A landscape with many valleys, sampled at points; each row gives a point and its height.
From any point a ball rolls to the lowest of the 2 points nearest to it. It stops when none of these is lower. Distance is the straight distance between rows; heights are no part of it.
z541: -15	-7	-11	-34	13	-16	8	-20	-17	-52	-25	17	-4	-5	33	-50	-4	16	-23	-20	-24	23	-7	-12	9  (h 485)
z238: -34	-29	4	7	-8	56	10	6	21	47	-3	12	-7	49	0	-19	24	17	19	-1	-38	12	12	60	3  (h 425)
z908: 14	14	17	13	-18	-42	-27	-14	30	-44	-11	7	-14	-38	5	4	1	-11	1	-2	28	48	2	-19	44  (h 372)
z73: 20	25	-22	-17	29	23	20	-12	-44	37	3	-5	46	12	14	6	-23	11	30	9	-15	-31	-28	-13	2  (h 506)
z953: 7	-9	-46	26	-23	-10	-20	1	26	11	41	43	-37	3	11	42	-3	-3	12	8	12	5	9	3	10  (h 245)
z469: 36	5	-33	-1	-3	9	-3	6	-32	27	22	25	-11	12	9	15	-8	13	28	2	6	-18	-19	1	12  (h 537)
z211: -12	9	-31	0	11	-37	24	-30	-33	-14	-53	25	4	-6	32	-35	-6	-4	-24	-21	-56	1	-21	-17	-11  (h 725)
z505: -15	13	-29	15	12	-9	7	7	-19	50	15	6	12	13	8	17	-17	-20	-1	-11	19	-22	18	0	-26  (h 581)
z247: -2	-5	14	1	13	-18	-10	13	4	-28	-10	-5	-13	20	-18	-11	-6	2	-20	2	-7	-1	-12	7	-30  (h 308)
z500: -16	18	30	10	0	-18	12	-29	12	-14	-2	12	8	4	-10	18	-21	-10	-3	-7	-2	45	15	-10	-9  (h 660)
z715: -34	-27	-8	-11	14	20	-16	17	39	30	49	-9	3	16	6	4	8	22	-51	28	30	-15	15	-17	-13  (h 168)
z310: -53	15	-8	-15	13	18	2	3	36	-31	-8	-8	-12	25	-17	-37	-8	-4	-39	-2	-16	-8	-16	7	-8  (h 591)
z118: 6	-14	-22	-26	36	13	17	13	-18	27	10	-3	36	1	59	-30	-25	45	4	15	2	10	21	-18	-3  (h 667)
z347: -19	-3	-1	5	12	-4	9	15	-18	51	-6	5	1	9	6	8	12	-26	5	-17	-12	-21	27	22	-44  (h 552)
z23: -19	-28	19	-55	1	43	0	20	-11	-30	-17	-27	1	-5	-3	-40	30	-9	-13	-4	-33	-17	-19	18	-7  (h 301)
z471: 0	1	-4	17	-29	-24	-15	-31	-4	30	34	36	-26	-8	-8	64	12	-25	11	-17	-16	2	1	-2	-23  (h 856)
z690: -11	-25	6	25	-24	4	9	29	17	-31	-37	-19	-19	-1	-14	-6	18	-8	-5	0	-40	-12	17	14	-43  (h 278)
z45: 22	43	-6	-27	17	-10	36	-20	-30	-11	-45	30	8	-23	42	-12	4	14	24	-25	-53	15	4	-34	29  (h 705)
z411: -20	35	-2	7	-5	29	33	14	36	-2	2	15	-14	11	-31	12	-8	-11	14	-12	-11	9	19	18	-2  (h 533)
z353: -17	23	-3	-1	21	-9	-28	-10	46	-44	4	-14	-10	0	-38	3	2	-35	-28	18	40	-8	-33	-25	37  (h 374)
z689: -10	6	-15	-5	16	28	8	8	-22	61	38	-19	31	12	4	17	-10	-9	-2	-3	27	-37	9	-1	-10  (h 554)
z417: -29	-30	22	-33	0	57	-6	10	4	-12	11	-46	23	6	-21	-20	27	-12	-31	8	-22	-30	-22	0	-15  (h 340)
z416: -35	-32	52	-40	23	37	-29	-2	14	20	31	-20	17	26	-14	-9	23	12	-31	20	-7	8	-14	20	-12  (h 465)
z457: 15	-7	-25	-24	21	30	15	4	-34	56	29	-17	48	-2	14	0	-3	2	21	6	3	-51	-16	-4	-15  (h 528)
z58: -22	-20	-17	12	-6	-4	-1	-9	79	-56	8	6	-27	-21	-23	28	9	-3	-18	45	5	30	0	-13	15  (h 292)
z126: 14	25	7	0	15	-29	-6	-8	-7	-48	-20	1	-4	0	20	-19	-24	19	21	-9	16	31	-2	-21	21  (h 517)
z536: 49	37	-6	28	-34	-48	-40	15	-33	25	-42	-13	-19	-35	32	21	-10	16	28	19	24	-17	-12	8	13  (h 618)
z932: 9	-53	-9	-3	-28	67	26	18	1	8	6	-8	-11	-1	-11	-15	48	-6	2	-16	-43	-33	4	29	1  (h 626)
z512: -26	-9	-34	-34	-9	46	13	24	-2	-22	-38	-6	-19	16	7	-48	12	9	-35	-12	-48	-36	-30	26	-3  (h 610)
z308: -13	-23	17	-31	14	37	-4	30	11	-26	17	-34	10	17	6	-31	6	29	-11	7	0	0	3	-5	2  (h 392)
z550: 5	33	25	15	-34	2	12	24	37	-17	-10	-10	-31	-13	-58	35	16	-23	19	-2	13	-8	13	9	-2  (h 236)
z686: -19	-6	-3	37	19	-61	-17	-30	31	-45	-9	-4	20	-9	0	-6	-23	-5	-24	13	49	35	16	-18	38  (h 606)
z798: 20	34	-12	49	-13	-34	-26	-16	2	-12	-5	27	-16	26	2	25	-47	25	27	27	9	17	-33	10	5  (h 813)
z464: -43	25	-12	-1	4	41	38	12	23	11	-10	1	8	11	7	-19	-4	-18	-5	-18	-26	11	36	14	-6  (h 570)
z124: 34	21	20	11	-34	-15	-35	10	-24	-5	14	-7	-9	3	1	37	-15	7	32	45	53	-10	-14	21	26  (h 382)
z543: -14	-16	13	-2	21	-26	-2	-25	-26	-26	-25	-20	33	0	7	-28	-13	-8	-21	-6	-23	-2	-20	-15	-32  (h 346)
z53: -11	9	-20	24	-9	20	8	10	48	21	42	7	-10	22	-11	32	-34	37	13	38	47	1	23	15	22  (h 680)
z293: -5	-32	41	1	-6	54	-1	-14	17	37	36	18	-5	38	-30	20	24	7	19	-3	-29	5	-4	53	-1  (h 387)
z27: -16	11	-58	-19	13	11	23	33	-1	27	0	19	-13	1	30	-31	3	-16	-31	-18	7	-4	30	-4	-2  (h 616)
z732: 1	14	-4	38	-27	-14	-13	-9	2	-5	-3	-18	9	-7	-12	42	-17	-32	6	16	7	-9	-6	-19	-12  (h 486)
z722: -28	-5	44	-31	45	-34	22	-27	-34	-5	-35	1	37	-25	22	-51	10	-5	4	-40	-5	26	29	6	9  (h 715)
z591: -37	10	43	-58	49	21	-3	-4	-14	17	0	-5	21	21	19	-43	3	3	1	-19	-1	19	-1	18	9  (h 446)
z983: 15	3	-35	10	-7	-8	-10	16	-18	-7	-10	8	-21	14	-13	0	8	-10	-2	-7	-19	-37	-38	-1	-21  (h 589)
z882: -10	-13	5	9	-15	-16	5	-12	1	22	10	5	1	-34	-4	34	14	-47	-15	-10	-4	8	33	-19	-24  (h 453)
z289: 24	-8	8	18	-1	39	26	28	-17	34	-1	-5	-2	24	-15	5	14	11	30	-14	7	-38	20	40	0  (h 146)
z284: 30	-33	11	2	-14	-59	-36	10	-10	-32	-17	-5	-20	-30	4	-10	19	-3	-15	6	-2	21	-19	-22	-17  (h 438)
z253: -41	1	3	27	15	5	2	-36	44	-25	17	-12	27	12	-6	23	-36	9	-21	30	10	34	20	-27	-1  (h 627)
z740: 37	2	-16	-5	-17	-31	0	14	-4	-22	-21	26	-34	-22	31	-14	8	19	9	-8	-18	40	5	-22	11  (h 689)
z975: 55	41	-1	-11	-14	-43	-16	-2	-42	36	-50	-15	9	-67	39	6	2	9	32	5	4	-6	-7	-20	35  (h 625)
z928: 43	7	-26	29	-32	48	18	19	14	-28	-2	-15	-4	13	-23	-1	-6	15	36	9	14	-23	-16	2	43  (h 801)
z534: 28	18	-15	34	-9	26	19	12	-9	-8	-5	-9	4	34	-17	8	-25	29	28	10	7	-23	-13	9	13  (h 805)
z708: 13	-2	39	-9	11	-74	-26	-21	-23	-32	-15	2	4	-18	-27	-25	19	-19	-29	-29	18	20	-30	-14	13  (h 543)
z390: -23	-11	0	-27	24	26	1	15	-9	-44	-16	-49	20	11	21	-48	-10	30	-13	4	-6	-19	-8	-20	-4  (h 375)
z183: -5	-9	30	-3	-10	-33	8	9	-1	6	-21	-7	-6	-35	-7	-3	21	-32	-16	-20	-17	18	35	-3	-30  (h 500)
z5: -57	-23	7	-38	20	20	-6	-5	-8	-40	-32	-44	21	9	25	-60	-12	24	-42	-5	-27	-25	-23	1	-16  (h 364)
z976: 31	5	-8	35	-47	4	-3	9	-4	0	-1	-7	-13	-18	-6	38	4	-6	33	8	5	-8	6	-5	4  (h 460)
z801: -5	45	1	-13	2	1	11	1	-14	18	-16	19	-13	5	-22	-6	16	-40	-8	-33	-19	-10	-19	4	-16  (h 393)
z278: -29	1	-6	1	9	53	13	8	14	31	13	9	0	49	-2	-21	-2	29	-5	-4	-28	-11	-11	30	-7  (h 440)
z348: 2	16	11	12	-23	-32	-16	-21	5	18	6	3	-5	-45	-13	47	15	-52	-15	-1	32	11	19	-23	13  (h 370)
z828: -10	-33	14	38	-15	46	21	-12	17	30	-1	21	-12	46	-15	6	20	12	28	-14	-51	-7	13	62	-7  (h 413)
z200: 22	-13	26	15	-32	-16	-13	6	-21	19	-12	-10	-20	-20	-31	33	36	-5	25	-20	-37	-37	-17	11	-48  (h 584)
z568: 4	-5	-18	-22	30	8	14	-16	-35	21	-11	16	29	6	22	-16	-5	10	5	7	-59	-23	-33	3	-34  (h 470)
z337: -11	-6	-8	-6	20	-33	-14	-28	-18	23	22	9	16	-10	-10	2	0	-44	-38	-9	23	2	-9	-21	-1  (h 173)
z600: -15	23	47	-41	56	-11	-3	6	-29	27	-18	-11	25	14	3	-35	-2	-15	2	-24	20	6	5	24	-9  (h 481)
z139: 27	20	24	14	-36	-38	-26	3	23	-19	-10	4	-36	-33	-15	29	3	-2	13	17	23	34	0	-8	13  (h 412)
z814: 11	-33	-28	17	-14	12	-9	0	3	27	60	19	-12	11	18	46	-10	24	17	21	29	1	21	1	6  (h 170)
z870: 18	9	-37	36	-36	21	7	1	24	15	32	20	-37	18	-39	43	7	-9	27	-7	29	-51	-15	29	28  (h 489)
z414: 23	-29	-6	-34	41	-17	6	9	-31	15	-2	-16	39	-20	40	-25	-13	26	20	23	-1	-4	12	-6	-25  (h 679)
z472: -28	-2	-10	-7	23	37	7	-2	-5	11	-2	-4	22	45	23	-36	-19	48	-14	3	-37	-15	-26	4	-22  (h 451)
z125: 12	17	30	-27	4	27	-10	0	-1	-23	23	13	-12	29	-37	2	4	9	10	-4	-7	9	-32	13	5  (h 378)
z888: 57	14	16	-7	-34	0	-12	39	-11	-20	1	-14	-17	-15	0	17	4	18	43	22	48	4	2	7	38  (h 411)
z461: 23	14	31	8	-20	-43	-21	1	-26	15	-27	-15	-19	-19	-29	18	18	-16	0	-16	-12	-17	-19	-6	-42  (h 561)
z280: 5	20	-21	-3	17	44	16	24	-10	7	6	-32	37	19	24	-15	-29	37	16	10	24	-14	9	-24	22  (h 324)
z498: 16	-26	-5	-44	30	-27	13	-3	-31	-7	-14	-3	29	-39	43	-44	3	6	-4	-4	4	11	14	-15	-1  (h 690)
z495: 42	23	-16	-17	3	-48	11	-1	-29	8	-33	30	-13	-37	43	-14	4	10	11	-19	-7	30	9	-27	20  (h 677)
z192: -20	-18	39	-12	13	60	-9	-2	6	34	37	-20	31	36	-29	1	15	10	-6	8	-12	-20	-23	20	-12  (h 456)
z989: 38	31	3	7	-11	-50	-22	-10	-48	35	-24	-4	10	-36	31	20	-21	-2	26	11	33	-1	-3	-7	10  (h 597)
z911: -2	-38	-11	24	-6	50	11	19	21	16	35	-20	14	30	2	-7	-7	50	-6	16	1	-20	10	5	-6  (h 665)
z268: 8	7	-16	27	-10	-39	-29	-22	15	-13	10	36	-28	14	-2	21	-28	2	0	16	4	29	-23	-6	-7  (h 818)
z614: 8	50	-1	9	2	-52	11	-26	-23	15	-19	22	13	-24	10	-10	-14	-17	-1	-39	37	34	12	-19	38  (h 760)
z186: 47	37	-1	-4	-5	-64	-18	-17	-39	20	-45	5	2	-67	34	-17	10	7	11	-28	9	24	-10	-29	48  (h 654)
z537: -28	17	33	-10	37	-1	-6	19	-3	34	-15	-12	15	33	-7	-10	-10	-15	-6	-4	11	4	23	33	-23  (h 513)
z960: 11	26	12	-6	7	-25	33	-13	-26	8	-42	-20	38	-47	29	-10	-3	-9	21	-21	-13	14	33	-29	-3  (h 322)
z321: -20	17	5	-4	-9	-2	11	-10	19	-46	-19	-1	-10	-13	-10	-17	8	-29	-16	-23	-13	16	8	-15	3  (h 207)
z948: 13	-21	26	27	-4	-26	-19	11	2	-29	0	-10	-9	27	-21	20	-19	30	11	29	-4	8	-14	12	-44  (h 282)
z480: 1	7	-11	11	-31	-5	18	13	22	-35	-30	11	-29	-11	-6	-9	14	-6	-3	-13	-40	15	5	-2	-17  (h 251)
z217: -7	-24	9	-3	-10	29	-2	25	5	-12	4	-40	12	-4	-34	10	21	-26	-13	11	-4	-29	2	-7	-23  (h 386)
z164: 35	18	-42	18	1	-45	-27	40	-9	-1	-29	4	-28	-13	27	-17	-7	-12	1	3	43	-12	-6	-6	17  (h 651)
z840: 17	8	-28	8	-18	29	-9	1	-1	20	43	12	-15	17	-15	33	0	-8	17	5	28	-28	-18	6	21  (h 512)
z215: -9	5	-12	-7	28	-34	9	-21	-19	-51	-28	13	5	-12	36	-53	-9	18	-3	-30	10	22	11	-28	40  (h 499)
z962: -7	-29	-19	27	-23	37	7	14	10	7	22	-34	14	-6	-24	37	19	-30	-3	7	6	-48	18	-10	-12  (h 431)
z499: -1	24	16	26	0	-29	-18	-25	-10	-18	-10	-24	30	-10	-8	16	-26	-28	-5	8	33	3	-7	-25	10  (h 505)
z718: -23	21	10	34	-7	-16	7	-45	37	-23	4	4	15	-10	-16	45	-26	-22	-6	23	16	38	22	-21	14  (h 641)
z990: 26	-17	17	5	-35	-22	-40	-14	-17	19	26	-3	-3	-51	19	70	10	-22	18	38	41	11	16	-7	20  (h 509)
z384: 43	-13	-4	16	-37	1	1	-2	-22	18	11	16	-29	-10	-13	36	33	6	34	-25	-33	-28	-23	7	-15  (h 602)
z91: -5	-34	18	-27	-1	-29	-12	-29	-4	-77	-9	10	-15	-15	7	-37	8	10	-23	-12	-16	36	-15	-21	12  (h 472)
z279: -3	6	-6	23	22	-42	-41	-3	35	-21	6	5	-1	-10	9	8	-22	-6	-25	35	80	25	6	-2	47  (h 595)
z246: -35	-32	-2	-29	21	-20	-8	-16	-23	-34	-37	-23	16	1	13	-56	-9	-1	-49	-7	-30	-16	-31	3	-30  (h 356)
z827: 9	8	17	-7	-5	-2	23	-6	-25	28	-12	-7	32	-31	14	14	-1	-16	25	-8	-18	5	28	-9	-24  (h 383)
z422: 6	35	-50	-5	-5	30	13	33	26	-31	-4	-1	-17	-6	12	-25	-7	-3	13	-3	18	0	-1	-21	49  (h 791)
z794: 41	-6	32	3	-25	-34	-23	14	-32	14	12	-9	-18	-6	-15	41	-1	13	28	22	33	-13	-7	16	-15  (h 341)
z685: 11	4	-7	-9	-1	-23	-28	-12	-16	-13	0	22	-28	16	-21	-4	11	-21	-21	-9	-24	-6	-63	-7	-25  (h 577)
z240: -53	-5	-19	-37	-10	23	7	8	20	-30	-31	2	-32	9	-5	-44	8	-15	-54	-21	-32	-7	-13	25	-9  (h 600)
z993: -16	10	1	17	9	46	17	31	22	49	16	-5	-7	40	-30	-1	5	8	9	-12	22	-38	20	51	0  (h 211)
z448: -38	1	-43	-12	-6	42	25	20	21	14	18	3	-8	7	7	-22	6	-13	-30	-11	-19	-12	18	-4	-2  (h 594)
z323: 8	-42	7	-55	-1	34	12	36	-22	-11	-40	-15	1	-13	24	-48	39	10	7	6	-46	-17	-2	34	-9  (h 262)
z333: -23	20	-1	-5	32	-14	5	28	33	28	20	4	-15	24	-7	-4	-19	7	-23	8	57	6	38	15	-6  (h 559)
z334: -8	-3	-19	1	11	-31	-41	2	24	-45	1	-8	-23	7	-29	-19	9	-27	-48	13	22	-13	-50	-13	5  (h 401)
z680: 34	-39	3	31	-25	-10	-18	4	-3	-30	3	-8	1	-1	7	21	-12	28	28	29	-18	11	-10	-8	-20  (h 253)
z905: -9	35	35	-7	17	-39	14	-34	-8	-2	-2	16	18	-15	-16	-5	-6	-27	-11	-38	41	33	16	-12	29  (h 745)
z632: -11	-46	11	-15	10	31	-22	2	-3	28	48	-21	19	13	-16	17	21	-4	-16	15	-4	-43	-19	3	-33  (h 418)
z601: 15	-16	-24	38	-29	40	13	19	16	11	24	-23	-14	9	-38	31	21	-11	16	-6	21	-64	8	16	14  (h 464)
z824: -17	-56	15	3	-21	19	0	28	5	5	-5	-13	-16	0	-13	10	43	-18	2	-5	-42	-20	20	33	-43  (h 314)
z704: 4	-26	14	-15	12	45	20	33	-13	28	-10	-13	9	17	5	-23	23	11	21	-3	-22	-16	11	42	-2  (h 200)
z52: -10	-59	-19	-4	-12	71	21	16	9	45	25	-8	-7	16	8	-30	36	23	-10	-14	-29	-48	8	34	5  (h 637)
z546: -19	-2	-9	10	18	-20	-4	-7	-18	7	-8	-2	9	17	-2	-14	-10	-21	-29	-6	-15	-12	-14	-2	-46  (h 329)
z162: -12	-50	-41	2	5	42	17	18	-8	50	31	-2	14	8	30	-10	10	22	-2	-5	-17	-43	20	4	-14  (h 649)
z264: -39	17	18	9	29	-18	5	20	34	16	-9	2	-14	26	-18	-9	-11	-12	-24	-4	20	18	41	32	-25  (h 536)
z853: 20	35	-19	-1	13	-40	33	-17	-31	12	-56	23	20	-23	37	-8	-5	8	4	-14	-53	-10	-4	-30	3  (h 716)
z972: 22	-47	19	-28	14	48	24	25	-18	-3	-25	-26	25	5	10	-39	26	36	26	15	-41	-25	-8	34	2  (h 233)
z834: -22	9	1	1	-3	37	9	-9	18	12	30	14	-4	22	-28	20	0	-16	-5	-4	-13	1	0	10	-10  (h 494)
z282: -24	-33	19	-62	36	-15	20	-18	-26	2	-19	-6	39	-41	41	-62	13	-7	-10	-18	-14	22	28	11	-4  (h 702)
z790: 12	-4	22	29	-37	28	27	22	30	-2	-3	-5	-21	2	-45	29	21	-7	29	-6	-11	-12	34	28	-9  (h 153)
z887: -2	-10	20	0	-9	34	21	-1	-9	26	18	6	16	-4	-10	28	12	-14	24	-8	-28	3	19	13	-21  (h 443)
z963: 17	-3	-20	-8	18	10	27	-9	-37	41	3	18	31	7	28	6	-15	24	31	9	-36	-13	-1	4	-18  (h 488)
z359: 19	21	-60	-3	18	-17	2	38	-18	24	-11	17	-16	4	37	-19	-6	-7	-9	-8	27	-19	12	-15	12  (h 636)
z973: 3	42	0	14	-31	4	12	17	10	-4	-20	-7	-20	-14	-36	13	18	-42	5	-24	-5	-15	-3	-7	-9  (h 319)
z239: -4	51	-47	1	-2	-6	26	14	22	-34	-28	19	-28	-11	10	-29	-7	-14	1	-22	3	15	2	-18	35  (h 783)
z639: 6	-36	-10	32	-19	11	-23	-3	36	-43	23	-8	0	3	-7	32	-10	11	6	45	-5	17	-8	-16	4  (h 220)
z496: 12	19	-6	28	-28	-36	-3	-34	-7	21	0	24	-3	-31	22	37	-19	-15	10	-3	0	39	21	-20	2  (h 835)
z703: -31	34	-11	4	21	19	6	-4	19	-14	3	-2	7	35	-9	-21	-28	8	-17	-7	0	0	-11	-8	-2  (h 582)
z795: 33	-1	25	12	-46	-51	-48	-10	-1	11	5	4	-36	-49	1	53	17	-4	5	18	29	27	8	-8	11  (h 457)
z629: 17	21	-36	0	-15	58	15	17	7	-41	0	-20	12	0	2	-15	-3	3	29	-1	3	-12	-17	-25	54  (h 797)
z300: -4	12	57	-31	13	16	-7	21	15	-13	-2	12	-25	28	-34	-7	24	-5	10	-8	-5	16	-13	37	-7  (h 409)
z112: -5	-8	-44	-17	-1	20	5	18	-14	1	-8	15	-22	17	1	-27	16	-5	-25	-14	-37	-32	-30	4	-19  (h 601)
z229: -1	33	-19	18	-17	20	23	0	15	18	30	11	0	15	1	32	-37	13	28	14	37	19	31	6	25  (h 695)
z699: -12	24	42	-13	26	-53	19	-27	-34	-13	-28	6	23	-33	-3	-36	12	-4	5	-62	19	23	21	-17	33  (h 728)
z117: 7	14	6	-1	-1	-36	-22	-24	-21	22	8	-3	23	-43	-10	19	10	-65	-23	-9	47	-4	-8	-25	24  (h 271)
z70: -34	2	-16	1	12	10	-1	-6	66	-53	8	-16	-10	-11	-20	-1	1	-17	-29	24	21	9	-2	-31	31  (h 334)
z364: 36	-41	0	9	-32	43	30	0	-11	10	10	21	-20	-3	-10	10	43	7	30	-22	-53	-24	-4	30	-5  (h 615)
z426: -4	-36	-24	-4	12	41	19	24	-5	34	14	-3	15	21	43	-23	-7	58	0	15	-18	-9	18	5	-10  (h 659)
z549: -47	-3	-15	-3	25	-17	-2	-15	43	16	21	27	-18	15	-15	-6	0	-15	-64	1	12	13	13	1	-11  (h 158)
z574: 24	-17	39	-19	-9	29	-6	-9	-6	5	42	27	-16	24	-36	28	18	17	18	5	-17	13	-25	25	-6  (h 337)
z273: 5	-8	36	5	-4	-59	-6	-18	-6	-8	-17	7	-5	-28	-20	-4	18	-23	-31	-20	5	27	10	-14	-11  (h 524)
z497: -20	-11	-35	12	2	-21	-13	-10	27	12	37	38	-31	2	-1	20	-6	-17	-30	6	13	13	13	-11	-6  (h 230)
z25: 19	-21	-3	14	-11	-55	-52	4	17	-42	-10	6	-38	-13	-20	-2	16	-24	-32	16	9	9	-34	-10	-1  (h 419)
z765: -51	-12	-5	29	28	-33	6	-39	55	-38	5	-3	16	1	-5	0	-25	9	-41	20	30	38	30	-20	18  (h 617)
z397: 53	-21	7	19	-28	-18	-32	-7	-34	-2	12	0	-1	-3	3	37	-4	24	43	28	1	-11	-32	6	-5  (h 290)
z514: -11	14	7	12	-4	15	21	-13	22	-1	24	23	5	12	4	28	-32	14	17	9	0	45	35	-1	2  (h 678)
z739: -39	-11	4	8	31	-29	-15	-22	13	21	14	11	2	13	-29	19	4	-35	-63	1	19	-4	7	-6	-28  (h 62)
z488: -7	0	15	25	-11	-33	-26	-28	59	-58	-12	8	-19	-22	-26	25	1	-15	-12	31	19	39	-12	-14	26  (h 332)
z909: 33	-15	25	43	-34	30	31	4	-6	20	-2	-13	-13	13	-36	32	16	4	37	-17	-1	-40	20	48	-7  (h 94)
z89: -16	48	0	2	26	10	27	-25	-10	-13	-9	-8	33	13	24	-8	-46	11	23	-15	24	23	24	-24	25  (h 551)
z530: 5	23	-11	27	-33	-24	13	-23	5	22	3	42	-26	-11	5	42	-10	-2	18	-14	-30	28	25	-2	-23  (h 844)
z475: -6	49	-31	11	4	-26	25	-11	4	0	-17	30	-8	-1	10	-16	-22	-18	-8	-31	10	24	14	-16	15  (h 773)
z277: -10	-59	4	-15	3	29	-5	11	-11	37	33	-5	3	5	-3	9	41	-13	7	-8	-29	-39	2	35	-34  (h 367)
z756: -42	-11	30	-56	31	32	-8	15	10	-1	2	-18	9	19	34	-56	4	44	-15	-6	3	17	11	9	10  (h 415)
z406: 23	13	20	-4	2	-44	-38	-20	-19	-16	-4	8	-8	-2	-18	0	1	-22	-10	-6	7	7	-54	-17	-5  (h 562)
z668: 12	-38	22	-11	6	-33	-25	-12	3	-54	3	-7	0	-17	6	-11	2	2	-24	19	11	40	-10	-25	3  (h 458)
z573: 32	-6	-8	-7	-4	-11	-8	-4	-28	9	18	6	10	-14	27	9	-16	5	23	14	9	12	-4	-15	4  (h 557)
z231: -5	11	-7	-1	-2	-12	25	-4	-8	-27	-26	-17	15	-28	19	-24	-2	-20	-4	-25	-8	14	24	-28	5  (h 263)
z227: 36	1	3	-9	1	-33	-15	-25	-39	20	-2	-13	42	-52	29	3	-13	-18	21	13	19	5	-8	-23	1  (h 578)
z465: -14	-7	-35	5	2	24	-21	13	23	24	44	-16	10	6	11	16	-11	-7	-25	24	44	-16	10	-28	17  (h 243)
z349: -7	-26	-23	42	-11	32	-1	17	43	7	39	-25	4	23	-10	24	-22	43	-3	39	40	-24	12	-1	15  (h 671)
z93: 16	-20	34	-34	24	16	2	7	-31	-2	-17	-11	21	14	2	-24	11	26	26	11	-39	-13	-31	28	-25  (h 257)
z81: 9	40	32	4	8	-31	2	-2	-27	-5	-33	-33	17	-14	-13	6	-12	-20	9	-12	21	-4	-1	-11	-12  (h 527)
z836: -8	10	-2	-4	21	-23	-19	4	22	15	30	5	-5	7	0	16	-24	5	-31	28	77	15	25	-5	18  (h 580)
z458: -9	11	-19	-18	13	30	-5	8	12	1	34	-21	21	3	20	-11	-21	20	-11	8	34	6	1	-32	29  (h 291)
z669: -22	-45	-15	6	-14	21	-7	-3	50	-45	24	-3	-11	-5	-11	23	8	8	-29	36	-15	21	10	-19	-6  (h 254)
z771: 58	2	-7	25	-53	10	5	28	9	-13	1	2	-37	-21	-2	26	12	21	50	10	18	1	13	5	38  (h 435)
z624: -13	-28	-5	-18	27	37	10	-18	-24	23	-22	6	39	31	29	-31	-7	48	7	17	-76	-22	-35	27	-21  (h 459)
z168: 40	-18	43	-25	-4	23	7	-2	-26	9	3	17	0	4	-19	1	24	17	36	-6	-42	1	-31	32	-18  (h 289)
z209: -9	-47	-9	-8	10	5	-17	9	17	28	57	13	-6	15	13	21	0	34	-18	23	17	2	19	-3	-17  (h 67)
z838: 2	40	-6	40	-17	-49	-15	-35	12	8	-1	30	-10	-6	-1	32	-36	-20	2	8	29	31	1	-2	19  (h 826)
z174: 14	29	4	-17	-1	-9	23	-8	-13	-21	-31	36	-14	-6	18	-14	5	12	11	-26	-44	34	3	-10	4  (h 697)
z571: -41	53	17	-7	38	25	15	-25	1	-17	-3	-15	27	32	-3	-18	-35	4	6	-25	11	5	-1	-16	9  (h 569)
z751: 13	50	26	-3	7	-16	10	-25	-26	-29	-19	-7	22	-8	24	1	-30	11	42	-12	19	27	5	-25	30  (h 532)
z295: 10	47	-13	23	1	2	-2	-5	-2	-17	-7	5	4	37	-9	9	-43	20	22	12	9	-3	-35	1	4  (h 808)
z49: -26	-25	43	-34	11	35	-25	14	24	4	13	4	-23	40	-29	-13	31	8	-16	9	-24	11	-22	46	-14  (h 437)

Where does a ball stop that starts at each point below?
z870: z909
z359: z321
z229: z680
z537: z680
z703: z639
z211: z639
z81: z680
z112: z739

Call two points neighbours if one is among the 2 nearest of the other. Go from one point of each pair to the other, from neighbour to neighbour, staying as low as possible. Name the highest point that can't be avoided.
z209 / z639: z990
z209 / z739: z953
z321 / z909: z416
